A landscape with many peaks, sampled at points; each row gives a point and its height.
From any point a climber steps to the highest of the 2 points nearest to it. It stops when none of these is higher. Distance is the straight distance between rows; heights are no part of it.
J_358: [ 29 -13  -4 -10   4 -30  -8 -12 -15 -35   3   7   1  14  -7 -10 -63  48
  -7  38 -19 -15 -39   2  15  22  22  22   0  22  34  -1   4 -35  29  29
   6  10  31   8   1  11  -4   3 -20  16]  h=337
J_2: [  3 -29  -6  70  37 -19  24   7   3  -7   4   0 -15  21  -2   9   8   5
 -33 -21  21 -11 -41 -19  -3   4  16  25 -21  15  29 -22  24 -19  16  35
  24  19 -26 -11  32 -10 -40   6 -16   8]  h=514
J_842: [  5  -1  40  -5 -12 -29  -9   6 -16 -11 -14   2  -8   0  16 -10 -33   7
  27 -19  17  20 -20   3  -7 -18  -4 -37  45  -5  15  38 -42   9 -13 -23
 -17  15  14  12 -42  15  30  11  -5 -14]  h=239
J_953: [-25   7 -24  10  -7  19   0   0  -5  13   8 -13 -38  23 -10 -22  34 -31
 -35 -36 -10 -28  17 -13  -7  10   6  11   0 -42  35 -45  22  -1  -9  23
  40 -20 -22 -42  31 -15 -19  37  10  17]  h=330
J_96: [ -4  30 -26   4 -26  17 -40  12   8  24 -17 -25  61 -21  -8   8   4 -35
 -24   4 -39 -14   8  10 -16  25  33  -9   7  -7  16 -12  23  -3   0  16
  -3  -5 -29  -6   5  -2   9 -33  10   0]  h=278
J_512: [-22  24  -2 -20  20   8  10  63  26  22  34  18 -14 -31  14 -34 -22   6
  10 -34   3  -8   3  -2 -21  29   4  26   8 -14  -4 -32 -15  36 -27 -15
  42  18 -47 -19  10 -40 -37  18   0  40]  h=266
J_73: [ 27  -2  -9 -10   4  11   1  -8 -20 -30  30   0  12  -3 -19 -18 -42  47
 -22  18  10 -13 -27   4  14   8  17  22 -14  -5  34  -4  -2 -23  23  28
   8  20  14  -1  12 -10  17  16 -16  20]  h=299
J_179: [  5 -18  27  25 -11  -8 -15  11 -17 -24   2   6  18  -7  25 -34 -37  13
  17   0   1  -2 -22  -6 -26 -12  23  13  25  -2   2  14 -26 -18   3 -11
   9  19  -2 -12 -12 -17  11   5   4  10]  h=388
J_156: [-11 -11  22  58  -8   5  -6  18  15   2  -3 -18   1  -8   9 -30   2 -23
 -14 -34  -3   1 -17  -5 -21 -14  25  -3  42 -23  23  -7  -6  -9 -24  -6
   6   2 -45 -24  -3 -27 -24  12  14  -3]  h=209
J_919: [-16   2  28  22  17 -33  33   2   2 -31  21  13 -18  -5  24  -6 -42  41
  13   1  25  34  -2   2  28 -11  -9  11   6  16   1  10 -43  20 -11 -17
  27  15  17  -5  -3  -8 -10  21 -20  10]  h=342
J_768: [-10  -2   2  10  30   4  23  62  45  24  25  10  -7 -27  -7 -34 -19   7
  17 -26  16  -2 -24  -6  -8  15   5  16   7  -4   0 -32  -2  13 -25 -18
  30  24 -59   2  10 -46 -43   3  -6  24]  h=294
J_56: [ 22 -25  30  21  -2  19 -26  44  13  16  -6  15  17 -12   2 -36   7 -13
  42 -24  10  -9 -17 -20 -39 -24   1 -21  23   3 -20  -6 -10 -20   1 -26
 -21  19 -37   7 -24 -20   5 -28  11   7]  h=316
J_960: [-35 -20  27 -16  15  14  28   2 -16  -4  22  30 -14  13   9  -9  39  -3
   8 -43   0   3   7 -33  -3 -52 -45  -1 -22 -25 -38  -2  11  14 -14 -46
 -10  51 -24 -30 -12 -36  44  10 -12 -21]  h=145
J_809: [-12   7  -2 -49   3   7  23 -10  -6   1  23  -2 -66  21  -2  -3  35 -11
   1 -11   0  16  23   0  11   7 -30   1 -13 -22 -16 -10 -11  14  -4   0
  26 -19  20  -1  18   3  -8  32  14  -4]  h=542
J_696: [  6 -14  17  -3  12  17  21 -20  37  15  17  10 -26   6 -34  10  44 -16
  20  -7  24  18  32   4  26 -21 -35 -22  -5 -15 -21  -5   3  -4 -16  -6
  -1 -20  12  31  33  19 -29  -1  17 -28]  h=195
J_533: [ -8 -30  29  69  23  -7 -11  -2   8  -6 -30  25  -8   4  -1  -7  44 -26
  28 -10  -9  12 -30 -29 -13 -49  18  11  -2   1 -39   4 -10 -34  11 -17
 -30  13 -27  -2  -7 -18   2 -16 -15 -33]  h=378
J_939: [  2  -5  -9 -12 -25 -33 -29 -11 -26 -25 -43   7  25   6  32  17 -31  17
  -2  41 -41 -14   6   8  -5  16  19  10  13  55   9   8  -2 -14  25  26
 -12 -22  32  -3 -17  33   8 -23  -9  22]  h=427
J_969: [-26   1  -2 -10   1 -20  30   7 -24 -16  22   8 -32   1  25  -9 -11  22
 -14 -21  15   2  -3 -19  -5  -1 -15  23 -37   0  -7  -9  -7   7   3  -4
  45  24   1 -22  -2 -13  12  34 -11  24]  h=465
J_616: [ 19   4 -16 -26  21 -13  35 -61 -18 -25  24  -1 -20   7 -29  20   4  28
  -1  -8   0  33  39   2  47 -34 -25   8 -27  -3 -29  20 -24   9  -7 -14
  -2   8  54   6   1   3  39  21 -16 -13]  h=375
J_513: [ 17   0 -14 -38 -10  25   8  28  -1  20   5   7   9  18 -20  11  23   4
   8   1  33 -28   9 -14  -9   1 -28  -7 -29  10 -14 -12  36 -21  27  -2
 -13   0  10  19   0   8  14 -31  10  10]  h=193
J_601: [ 15  -7  19 -23  26   1   5  21  19  -5  18  -6 -40   7 -15 -25 -17  -9
  26 -29  10  16 -39  -9  -2 -10 -10 -27  27 -32  19  16 -13  -3 -21 -16
 -13  30 -28  14 -21 -14   9  25  -4 -45]  h=185
J_894: [ 18 -19  -4   2  20 -12  24 -66 -24 -37  25  -5 -25  16 -12   3  -3  42
 -14   8   6  22   6   7  25 -20   2  25 -27  -9   8  16 -23  -1   4   5
   4  -2  41 -16   8   2  30  36 -16  -2]  h=438
J_267: [  5  13 -35 -44  -2 -20 -42  34   4  -6 -39   4  22   5   1  18 -46 -19
 -10  34 -37 -21  12   6  -8  44  15 -11  27  34  49 -18  36   0   0  48
  -8  -3  12 -19  -9  15 -21 -23   3  13]  h=493
J_757: [  8 -31  18  58  26  -5   0  -3  20  -6  -6   4 -18   7 -22  -8  18 -20
   9   1  -3   7 -33 -20  -3 -23  19  15 -10  -1 -17   6   9 -34   2  -1
 -12  10 -18  12   6 -13 -20 -10 -11 -38]  h=413
J_800: [-10 -41  33  54  -6  -1   0   5  -4 -16  -4  -3  -3  11  20 -28  23 -20
   2 -42  12 -18 -25 -24 -34 -35  11 -10  20 -21   7  -3  -6 -23 -15 -12
  -1   5 -39 -24 -16 -14   4   4  10  -8]  h=190
J_28: [ -1  -9  14  30   6 -48  -2  28  11 -17 -25  -2 -12  16  18  -2 -15  -9
  20  -9  13  -4 -34  -6  -6   9   5 -13  18  30  15   1  15 -12   7  20
 -20  10  -5  18 -20  24 -21 -10 -10 -19]  h=412
J_529: [-11  10  -4  41  21  17  17  -3  15  20  25  -7  15 -19 -16  15  11  -2
 -28  -6   4   3 -21  -4  -1 -11   7   1  -9 -15  -2   0   8   5 -10  -3
  23  15 -39   0  18 -33   6  -1  -5 -16]  h=417
J_855: [-11   9  21   6 -39  15   1  -9  10   8 -12  -1  13   6  21  12  34  -3
  -1 -15  46  18  63  23  11  -3 -17 -42  19  -4   6  -2   0  40 -22   0
 -17 -33  11   6 -14  47 -12 -19  25   7]  h=26
J_941: [ 28 -28 -12 -14   1  33 -29 -27  14  14 -18  -1  15   0 -44  -7  15  -8
  -9  29 -39 -35 -25   2  -2   1  22  19 -16  -1   3  -6  30 -58  30  10
 -33 -31  -2  23  26  16 -17 -37   6 -15]  h=284
J_304: [-25  -3   9  -3  23   5  37 -19 -18 -13  30  14 -22  12   5  13  29  11
  -1 -35   2  15  24 -24  15 -42 -36  -2 -29 -13 -25   4  -1  26 -12 -28
   9  33  -6 -19  -3 -26  36  23 -20 -17]  h=127
J_912: [ 17 -30 -14  10   4  35 -22 -37 -10  -3 -13 -16  13  22 -38 -12  31  -6
 -39   8 -47 -38 -21  -1  -2   0  23  24  -8 -25  28 -16  26 -54  26  30
 -19 -34   4 -12  32   6  -2  -7   6 -15]  h=258
J_992: [-21  41   5   4   8 -22  33 -13   5 -10  18  -6 -17 -20  25  15 -37  29
  -6   4  16  28   6  19  30  -3   4  12  21   6  19   6 -50  45 -22 -13
  36  -8  13  -4   6  -4  -2  33 -16  14]  h=389
J_633: [-22   4   0  73  28 -25  23 -13  -8 -12  -6  19  38  -8  20  48   3   8
 -10   1   2  30 -17 -19  12 -28  13   9 -28  20 -36  24  -4  24   3  -8
   0  42 -18  -9  -5 -21  24 -10 -39 -15]  h=509
J_783: [  0 -22  -1  26  31   4  21 -41 -20 -17  22  -7 -34  21  -7   8  22  14
 -26   3   9   6  -9  -7  14 -11   8  28 -22 -15  15  -5  -3 -12   3  15
  22  -7  19 -15  28  -9   1  44  -5 -11]  h=506
J_132: [-14  37 -29 -38 -13 -39 -26  23 -18 -13 -21  -2  12   6  16  10 -58  -2
 -12  19 -30 -14   2   3 -13  48  15  -1  26  13  40 -15  13  18   5  23
  24  16  16 -23  -3   4  -1  17 -10  31]  h=435
J_790: [ -4  -3 -12  48  14 -33   1  18   9 -15 -12 -21  -5  19   0   7 -13 -10
 -26 -16 -11 -19 -50 -14  -7  10  25  -4   7  16  40 -12  31 -21  10  45
  -1  15 -32   1   3  10 -25  -1 -17 -20]  h=459
J_825: [ 29 -12   2 -35  -8 -21 -24   3  -6 -22 -23  15   5   7  -2  -4 -57  28
   8  49 -28 -17  -2  12  10  32  15   4  20  40  29   0   9 -22  16  24
 -17 -15  39  19  -8  26 -14 -15  -1  15]  h=379
J_173: [-18   4 -20  14 -35  15 -10 -30 -25 -22   0  -8  22  -5  34  -5  -3   4
 -21  19 -24   2  34   9  -2  14  26  38  -7  -5 -14 -13 -11  26  12   4
  32 -21  30 -53  19 -10  -2  22  17  35]  h=402
J_751: [  1   0  -2   0 -34  18  10 -37 -10   9 -17   1  33  -3  21  32  37   7
 -13   4  26   5  47  17  13 -16   1 -28 -26  16  -9   7   7  29   1  -1
 -25 -32  26  17 -10  52  26 -27  12  -6]  h=39
J_335: [ 34  10  -7 -63   6  -8   2   8   4  29  -3   9   3 -13 -22  18 -22   5
  33  42  19  17   5   8  13  19 -41 -16 -15  19 -35  29  -1   3   9 -15
 -32  17  38  38 -30   1  29 -20   5  -3]  h=114
J_664: [-20  -3  -9  41  11  11  15   8   9  26  16  -4 -20   9 -13   0  35 -21
 -24 -23   0 -11 -10 -15   0   1  -3   9  -9 -21  -1 -28  20  -7 -12   9
  36  -4 -36 -12  27 -31 -12  13   2  -5]  h=374
J_777: [ 12   4 -11 -55 -15  22 -39 -14 -17  28 -42 -14  18  -6  -4  28  22 -22
  14  32 -38 -15  -2  27  -9   2  -8 -12   6  17   4  30   0 -29  27 -13
 -59 -32  15  24  -8  31  33 -34   2  -5]  h=80
J_43: [  9  -8  31 -15   1 -30  15  12  -6 -30  19  25 -27   1  15 -21 -46  36
  34   2  36  36  11  -2  19  -6 -27  -7  10  16 -13  14 -38  10 -10 -24
  17  22  29   0 -18  -6  -3   8  -4  24]  h=308
J_615: [ -7 -21  44  25  17  26  14  -2   7 -20  42  16   3 -25  11 -27 -12  28
  12   5  20  21   1  -1 -12 -47  -4  20  16 -12 -16   6 -40   6 -19 -40
   4  20 -12 -13  -9 -47 -11  14   2   7]  h=317
J_290: [ 15  -9 -12  -5 -15  48  -7 -29  -8   6  13  -3   0  15 -42 -16  31   2
 -29   2   4 -28  12   0   3  -3   1   6 -13 -39  22 -29  20 -23  13  19
  -3 -25   6  -2  30  -1  -3   8  17  -9]  h=259
J_729: [ -8 -25  37  -1 -26  -3 -22 -27 -28 -28  -9   3  -1 -15  35 -28  -3   2
  26  -3 -14  26   5   6 -15 -36 -13  -1  31  -5 -36  40 -63   7  -9 -45
 -10  -3  16 -21 -37 -16  48  10   6   8]  h=249
J_571: [ -9  24  -4  23 -36  38 -44   0   1  20  -9 -16  66 -41   5 -15   7 -27
 -14  -4 -21 -11  16  18 -24   4  30 -12  31 -29  14  -3 -11  13  -5 -10
  -3 -11 -29 -24 -10 -18  25 -21  16   6]  h=255
J_471: [  1 -17   2  29  -5 -23   0   7  27  -6 -27  -8 -25  26  -5  12  27 -21
 -14  -4   7 -15   7  10   8  16   4  -4  -9  23   3 -24  40 -17   4  43
 -22 -23  -1  24  18  39 -56 -24   3  -6]  h=362
J_341: [-29  16  -1 -13  36  21  42 -32  -5   7  61   9 -19 -20 -14  12  27  19
 -14 -15   0   6  25  -9  17 -39 -28   7 -24 -19 -14  -8 -22  36 -25 -18
  24  16 -12   1  15 -32  14  23 -14  -4]  h=106
J_735: [ 16   5 -22 -19  -9  17  -6  11 -19 -19  20   5   9   2  -3 -19 -17  21
 -10   4   4 -21  -1 -10  -6  16  12  19 -15  -2   8 -24  13 -10  28  22
  14  10  14 -13  17  -9   1   8   9  29]  h=268
J_311: [-18   9  16  56 -28  32 -14   7  12  21  -4 -13  48 -25   9 -18  13 -14
 -27 -35   7  -3  12   8 -15 -19  22 -22  34 -28  18  -9 -14  16 -27 -16
  -1  -6 -48 -25 -13 -27  11  -7  12   7]  h=232
J_66: [-20  26 -28  32  -2   9 -14 -47  -5   5 -16 -32  42  -3 -11  33   4 -16
 -67  13 -43   6  -5  21  13  21  40   6  -3 -17  45   1  18   6   1  35
   9 -29 -16 -21  30  10  -7   7  -8 -19]  h=571
J_124: [-21  42   4 -19 -12  11  -3  44   3   9  15   7  15 -30  29 -24 -38  13
   8 -18  12  13  17   6 -26  13  -3  11  31 -12   1  -9 -32  49 -26 -22
  26  13 -24 -28  -9 -28 -10  17  12  33]  h=231
J_971: [  9  13 -32 -36  -5  -6 -26  13   1   0 -39 -13  22   7  -5  30 -16 -20
 -20  28 -40 -22   2  10  -7  31  19  -7   8  31  28  -7  42 -17   7  42
 -23 -20   0   7   0  30 -12 -31  -3  -7]  h=451
J_903: [ 18  -6   8   1 -13   3 -25  55  15  29 -13   9  18  -9  12 -23  -2 -20
  30 -14   4 -10   4 -15 -38  13 -10 -14  20  10 -25  -9   4   1  -9 -15
 -14  12 -26  -1 -22 -19 -11 -28  36  18]  h=292
J_916: [-16   6 -33 -10  -9  16   5 -23 -17  -5   1 -21 -33  34 -17  -8  38 -18
 -40 -17 -13 -30  -1 -11   2   8   4  -1  -9 -43  38 -31  23 -15   4  32
  24 -31   0 -29  32  11  -7  44   5 -11]  h=296
J_896: [-29  18 -22  22 -29 -14  -8 -37 -10 -10 -33 -19  31   2  19  31   4  -4
 -52  22 -26   8  37  25  15  16  34  -9  -9  13  35  -6  21  30  -6  36
  -2 -42  12 -21  12  43 -21  -7  -9  -1]  h=502
J_243: [ -1 -43  22  46  -8 -16  23 -23 -19 -30 -18  -4   7  30  31 -14  16   3
 -14 -37  30 -17 -16 -16 -19 -36  18 -20   7 -16  33  11  -6 -10  -3   8
  -2   2  -3 -23 -13  21   2  27  -3   2]  h=169
J_940: [ 10   1 -12 -28  -2  -5 -19  -3  32  28 -26 -16   8 -14 -24  20 -20 -26
   2  36 -21  -6  -4  23   6  43   8 -17   7  16  16   0  43  -6  -9  25
 -25 -17  -8  46  13  33 -34 -23   2 -23]  h=404
J_583: [ -1  -5 -23 -47 -28  22 -33 -25 -30  10 -35 -19  31  11  11  29  40  -6
  -2  11 -26 -34   5  26  -6 -13   6  -3  -2  21  11  24   4 -24  43  -8
 -49 -30  20  -2 -15  36  55 -41 -14  11]  h=68
J_98: [  9 -14  32 -18 -19 -54  -1  -3 -25 -36  -9  10 -22  17  22 -22 -50  21
  22  -5  19   9  -6   1  -2   3 -21 -10  24   9  10  23 -29  -6  -2 -15
   7  13  38  -5 -33   9  13  14   3  22]  h=274
J_384: [-22  29 -23  -9   0 -28  23  25 -22 -17  14   1  -8   0  24  -4 -43  21
 -20 -19  14 -15  -5  -7   3  31  11  13 -19   2  41 -20  -3  19  -3  20
  52  14  -1 -21   5   0  -1  32 -29  40]  h=400
J_932: [  3   0   7  -7  -4 -59  -3  24 -15 -12 -36   7 -19  20  29  17 -21  -8
  26  13  -3   0 -25 -17 -10  13  -9   0   4  44 -17  23   9  -8  21   2
 -14  12  23   7 -35  13   4 -10  -9   3]  h=377
J_928: [ 22  -3 -20 -16  -3  14  -6  18   8  -3   9   8  -4   5  -2 -16 -12   8
  18  19   7 -14  18   2   6  35   8  16 -14   9  -5 -33  13  -7  19  19
  18  -2  15   5  24   1 -37  -6  16  30]  h=244
J_784: [ -4 -18  13  54   0 -15 -35  34  13  15 -31   6  10  -9  15 -17  15 -37
  33 -23 -21  -8 -42 -22 -37 -22  16  -2  12  16 -25   5  -3 -31  15 -19
 -20  17 -46   3 -22 -15   8 -31  -3 -12]  h=346
J_763: [  4 -16  -9  -7  -1 -22  13  11   8  -2 -22  -3 -46  46  -1  22  36 -12
   6  12  14  -8  14  -7   7  14 -19   6 -19  32  -7 -14  46 -26  29  19
 -21 -27  30  13  17  43 -42 -15  11  -5]  h=399
J_622: [  8   3  -9 -54  -6  41 -14   1   4   5  23  -2  -8 -12 -34 -26   2 -10
   5   3 -17  -3 -35   5 -16  -4 -10   0  16 -37 -17  17  -8  -5   6 -11
 -24  17 -13  13  -9 -31  37  17  16 -29]  h=135
J_130: [-13 -13  24 -20   8  24   3  40   0  25   8  20 -10   8 -12 -19  35 -18
  22 -34  -1   1 -16 -34 -29 -28 -46  -8   0 -19 -48   5  10  -5  -1 -46
 -22  33 -34 -11 -26 -34  23 -13  12 -18]  h=168
J_10: [  3 -14   4   8 -14   3 -24  40  10  29 -24   2  -6  10  15 -13  31 -34
  19  -6  -3  -9  21 -18 -36   9 -15   2   6  14 -47 -17  12 -10   8 -20
  -8 -13 -12  -6  -4 -10 -23 -32  46  24]  h=270
J_618: [ -2 -10  17 -13  22   7  -2  31  18  24 -14  18 -17   7  -6  -4  27 -33
  43  -4 -10  23 -15 -25 -21 -10 -27 -14   0  -7 -58  15   1   1  -8 -47
 -28  21 -25   7 -21 -21   0 -17   6 -33]  h=188
J_787: [ -8   4 -15 -32   7 -16  28  -5  -6  11  -1 -11 -66  41  -3  29  44 -20
   3   3  10  15  22 -13  20  18 -37   0 -26   6 -21  -3  16  -2   8   1
   8 -30  38   9  16  34 -20  19   9  -8]  h=460
J_85: [ 22  10  -1 -42  -5  -8 -15   6  -7  34 -33  -3  12 -14  -7  39   4 -14
  27  41  -6  -2   2  12  -3   3 -19 -15  -7  36 -15  37   1  -8  15 -11
 -52  -9  17  38 -25  21  26 -38   2 -12]  h=96
J_160: [ -5  44 -34  19 -14  -4 -25  33  42  36 -11 -22  48 -22 -16  12 -15 -31
 -30  -2 -19 -10  13  18  -2  43  30  -6  12   9  24 -19  41  13 -23  24
   9   5 -37   2  10  -7 -24 -25   1   9]  h=302
J_877: [ 20  11 -18 -40   7  32  14  41  23  28  31  17  12 -15 -34 -12   6  17
  20  -5  41 -15   0   1  -8  21 -28 -23 -24  -4  -7 -26  20   4   1   7
   6  19 -17  33   5  -7  -4  -9   2  15]  h=170
J_829: [ 35  -2  -8 -27  29 -11  23 -38   5 -12  14  -7 -13   2 -39  28 -10  17
  11   9   4  28  18  11  41 -23 -14 -10 -12  -2  -3  20  -5  -5 -13  -2
 -18   9  51  43  10  25  15  12 -16 -49]  h=323
J_487: [-11 -30  45  20  10   1   3 -24 -10 -31  13  15 -12  -7  28 -24  -3  11
  22   3  -3  40   9  -6  -2 -46  -1  20  14 -10 -40  25 -46   7 -20 -42
  -2   8  13 -20 -19 -28   7  12   4  -4]  h=283
J_605: [ 29   8   1 -71   4  -3   5  22  -3  11  18  18 -17  -8 -14 -15 -34  24
  30  10  28  11  -9   6   4  14 -44 -18 -13   0 -22  12 -15   8   7 -10
 -12  31  13  18 -33 -15  15   3   6  15]  h=134
J_126: [ 13  15 -16 -37 -12 -33  -3 -15 -27 -14 -11  -9  16   7   6  34 -24  24
  -2  13   5   0  -1   7  19  -1 -13  -9  -6  29  13  26  11   4  16   9
 -16   4  31   9 -38  23  61 -13 -16  -1]  h=248
J_192: [ 18   2  16 -58  12   7  -1  11   4   7  14   0 -36  -7 -13 -26 -32  -1
  29   2  -2  20 -32   3  -3   6 -23 -14  25 -26  -5  27 -24  10 -10 -23
 -13  29  -6   9 -27 -25  14  28   9 -29]  h=162
J_733: [ -8  -3   9  26  -2 -42  17   7 -16 -24 -14  22   6  15  29  25 -14  18
  20   3  24  20   0 -23  13 -16  -9  -3 -25  35 -38  16   2   8  17 -12
  -6  29  25   1 -31  17  26 -18 -24   3]  h=426
J_142: [ 14 -31   9  26 -10  -9 -23  13  30  12 -34  -3   6   9 -18  -7  11 -21
 -15   2 -15 -26   0  13  -2   1  28   0  -5  37   8 -26  37 -39   9  37
 -40 -14 -17  33  12  29 -51 -49   0   2]  h=335
J_378: [-15 -11   9 -15   0 -23  18  -7 -25 -30  21  14 -53   5  31 -26 -12  16
   7  -5   9  17  12  -9  -3   4 -11  43 -30   5 -27  -5 -23   0   5  -8
  44  -5  30 -21   7  -8 -16  35  -3  33]  h=535
J_490: [  5 -14  15   7 -27 -19 -32 -22 -24 -23 -32  -3  -1   9  33  -7  -5   1
  13  18 -32   0   2   8 -12   3  11   1  22  21 -12  20 -24 -10  17  -1
  -7 -28  33 -17 -17  19   9   0   9  11]  h=485
J_86: [-17  35  -3  -1   5   3  24 -29  -6  -7  24 -19 -17  -6  13  13  -4  19
 -24 -13   8  17  19  21  22  -2   9  -2  14 -27  28   3 -29  39 -27   0
  27 -13   4  -8  10   3   4  44 -10   4]  h=448
J_546: [-15  -4 -11 -40  -3  14  14 -10 -23 -14  25   4 -71   7   5 -25  21   0
  -7   2  -9   8  24 -12   5  11  -8  35 -26 -21 -23 -24 -18   3   9   8
  38 -28  27 -17  26 -10 -20  47  15  26]  h=654
J_760: [ 15 -23  24  42  13  13   1  15   3 -14  16  20  26 -22   9 -23 -30  23
  21  12  15   7 -25 -14 -12 -21  12  21   3  11 -16   1 -24 -18   3 -14
   8  27  -7  -2  -7 -33  -6 -13   7   6]  h=355
J_222: [-13  -9  -8  16 -27  -6  -4 -33 -26 -25 -12 -11  11   2  42   3  10   2
  -8  17 -28   5   3   5   3   2  14  25  -6   9 -28  15 -11   7  16  -4
  13 -23  28 -32  -1   6  25   3  10  17]  h=432
J_431: [-20  27 -19  -1 -24 -42  -2   6 -29 -37  -4   2  31  -4  30  -5 -71  26
 -25   6 -12 -21  -8   2  -7  22  24  25   7   6  41  -3 -13  13   7   5
  42  26   9 -39   3 -19  14  28 -17  43]  h=376
J_689: [ 31 -38  11  17  -5  19 -24 -13  22  20 -16  13  27  -9 -35  -2  12  -1
   1  18  -1 -26 -12  11   0 -18  22  12 -26  23  -5 -17  25 -55  17  13
 -37 -21   0  44  21  27 -38 -57   2  -7]  h=310
J_555: [-35  27 -12 -12  45  30  46 -21  -2  28  62   7 -27 -29 -35  10  30   6
 -34 -13   8 -17  19  -7  19 -14 -12  11 -28 -33   8 -14 -16  36 -21   8
  37  -6 -20   3  28 -24   0  36 -18  -4]  h=86
J_857: [  3  21 -37 -12   8  -4  -2 -10  42  27  -7 -23  -4 -15 -32  23  -7 -30
 -21  27 -21  -5  -4  17  17  46  14  -6 -16   1  17 -12  50  -9  -7  31
   7 -22 -16  36  40  23 -38  -5 -11 -19]  h=365
J_206: [ -1 -11   5  73  35   0   9  -1   5   0   2   0  31 -10 -12  21  11  -5
 -19  -2   7  10 -41 -16   2 -20  23  10 -15   5   3  12   5 -10   7   2
   0  29 -37  -5   5 -27  10 -12 -15 -22]  h=458
J_191: [  8   5 -17 -28  -3   0   3  13 -16  -1   5  -3  13  14  -3  21  10   9
   5  -6  19 -18 -16 -15   4 -12 -20  -2 -30  11 -14  17  20 -23  33 -11
 -22  21  10   7 -29   8  55 -21 -12  -6]  h=217
J_629: [ 10   5  -7 -41  -6  33 -12 -20  -1   4  15 -12 -12  -9 -23  -3  18 -11
   0  16 -16   4   0  10   4  -3 -20   1   4 -25 -28  21  -9   1   4 -12
  -6  -8  15  11   7  -9  26  14  20 -26]  h=143
J_535: [  5 -20   0  44  29  -1  28 -11  -6 -21  19  -4 -24  16  -5   4  11  17
 -26 -18  36  -2 -15  -4  17  -1   8   6 -13  -7  49 -17   5 -14   1  30
  26  -4   1  -5  30   9 -31  34 -13   6]  h=578
J_693: [-10   5  13  58  23 -25  16  -6   6 -20 -13  27  18   0  14  39  10   6
  21  14   7  31   8 -24  22 -23   6  13 -35  24 -62  19  -6   9   8 -10
 -16  27   0   9  -6  -5   9 -24 -26 -18]  h=473
J_930: [ -8  43   1 -13 -13   7 -15  33  27  25  -4   3  22 -21  17 -12 -28  -7
  20  10   4  16  22  23  -9  35   3  -4  49  -3  -4  -6 -20  50 -34 -20
  19 -11 -11  -9  -4 -22 -29  -1  23  25]  h=206
J_67: [ 10 -19  24  25 -21   5 -37 -11 -16 -24 -20  -9  17  -1  21 -32  -9 -10
  17  -1 -25 -12  -6   3 -24 -11  32   0  37  -9  11   5 -28 -25   4  -5
 -11 -19   4 -18  -8   5  -3   6  15  12]  h=433
J_700: [ -4 -25 -16  -8 -35  17   1 -35 -24  15 -30  -1  26  18  29  22  67   3
   2   0  13 -26  32  14   2 -36   8 -11 -22  25 -14  16  -1  -3  38 -32
 -42 -28  30  -5 -12  45  49 -43  -6   7]  h=53
J_353: [-12  24  21  -2 -25  11  -3  -5   5  18  -6 -10  14  -2  22  14  13 -13
  11 -16  22  23  36  20  -4   3 -21 -48  37 -14  -3  23 -21  46 -28 -10
  -6 -22  -1   8 -30  24   9  -2  24  -6]  h=14
J_684: [-12  43 -40   1   4  -6   1  21  41  39   0 -23   0 -14 -24  17   1 -29
 -19  -5  -7  -5   5  21  10  50   9 -12   0  -4  28 -20  40  13 -26  24
  20 -12 -29  17  28   7 -33  -5  -8   5]  h=331
J_64: [  3  44 -28 -20   9  24  14 -15   5  10  30 -13   0 -19 -25  15  -2   9
 -24   9   5  -7  10  19  25  22   4  -2 -16 -22  30 -10   0  18  -3  18
  24 -14   4  13  30   8  -1  21 -15  -3]  h=547
J_702: [  7  23  -2 -44  17  22  22  44  32  37  31  15  12 -21 -24  -7 -10  26
  33 -13  41   1   6  18   5  21 -31 -38   6  -8  -2  -9   3  36 -28  -8
   8  23 -24  36  -3  -7 -15 -13  -8  13]  h=160
J_647: [ 23  27 -13 -30  16 -32   5 -25   3  -3   9 -10   7  -8 -28  42 -35  13
   0  17   1  18   0  18  36   3  -8 -14  -7  17  19  27  -1  10  -7   7
  -9  12  32  43  -2  29  31   0 -23 -39]  h=285
J_405: [ -4  21 -32  13  24   2  17 -47  -9  -1   3 -21  11  -1 -19  40  11   6
 -57  21 -12   0   0  12  27  20  18  13 -35  -7  41  -2  25   4   5  38
  21 -27   5   9  47  21  -3  21 -19 -15]  h=672
J_867: [ 10 -13  10 -18  -9  44  10 -12  15  26  29   2 -24  17 -49 -24  45  -8
  -5 -16  24 -19  21   5  11 -22 -31 -18   7 -49  10 -22  11 -12 -12   6
   1 -21 -10  14  27   1  -7  17  22 -21]  h=227
J_205: [ 17 -13  36   9  15  -4   0   4  -1 -16   2  -3  -9  13  -8 -12  -3   2
  27 -28  13  16 -27  -9   1 -39  -1 -38  23 -22  16  27 -29 -16 -17 -19
 -29  20  -5  12 -29  10  28  14 -14 -40]  h=211
J_976: [-16  20 -29  14 -31  13 -24 -24 -14  -9 -22 -15  43  -1  15   9  -8   3
 -36  20 -24  -3  48  11   2  18  33   6  -4  -5  30 -21  18  24   0  25
  16 -29  26 -46  16  20 -22  -4   6  29]  h=455
J_785: [ 14  -8  15  -9 -10  18  -8 -34  18  11  -6 -13 -16   1 -18   8  23 -18
  11  14  -5  17  21  15  12  -3 -12  -7   5  -8 -21  14  -5   0 -12  -5
 -20 -42  25  26  16  31 -22  -8  22 -31]  h=171
J_619: [  5 -14  18  34  22  14  13  39  35   4  20  18  20 -30  -5 -26 -35  21
  29  12  22   9 -14  -4  -5  -2   9  14   4  20 -24 -12 -11   4  -6 -23
  16  28 -29  13   4 -35 -38 -20   1  18]  h=326
J_603: [  0  36  -7 -31   1  -5   3  45  31  51  -3   9  23 -24   1   8 -13  -1
  30  -1  32  12  15  34  -8  50 -28 -36  33  -2  -3   5   1  49 -33  -8
  -1   5 -20  21 -18 -10 -21 -11  18  13]  h=182
J_116: [  5 -12 -11   9 -14  -3  -7  20  -4   0 -17   1  -9  20  21   3  17 -19
  13   6 -20 -12   6 -20 -18  17   0  23 -13  18 -42 -14  21 -13  21   0
  13 -13   8  -9   6   1 -22 -16  26  15]  h=247
J_943: [ -9   1  28  -6  -3  11 -20   4  -3  10  -7   4   3 -20  18  -9   8 -20
  37  -2 -26  21 -12  -2 -18 -21 -18 -16  23 -13 -44  35 -37  12  -9 -45
 -24  11  -8  -1 -31 -20  41 -10  11 -19]  h=216

Call two points neighbours if one is among the 2 nearest of the other. Go from one point of each pair to the other, from neighbour to neighbour, staying as high as possible. Name the lowest point that can't be avoided.
J_633, J_546: J_912
J_633, J_490: J_928
J_535, J_633: J_932
J_546, J_267: J_431
J_405, J_490: J_173

For each start below, name the point where the climber stops.
J_943: J_490
J_513: J_535
J_930: J_490
J_912: J_546
J_85: J_405
J_98: J_405
J_160: J_267
J_928: J_490
J_116: J_206

For each start below, name every point that the climber comes to, in order.
J_311: J_571 > J_96 > J_160 > J_684 > J_857 > J_940 > J_971 > J_267
J_304: J_960 > J_130 > J_618 > J_943 > J_729 > J_487 > J_615 > J_760 > J_179 > J_67 > J_490
J_855: J_751 > J_700 > J_583 > J_777 > J_85 > J_335 > J_605 > J_192 > J_601 > J_205 > J_842 > J_98 > J_43 > J_919 > J_992 > J_86 > J_64 > J_405
J_622: J_192 > J_601 > J_205 > J_842 > J_98 > J_43 > J_919 > J_992 > J_86 > J_64 > J_405
J_877: J_513 > J_191 > J_126 > J_647 > J_829 > J_616 > J_894 > J_783 > J_535
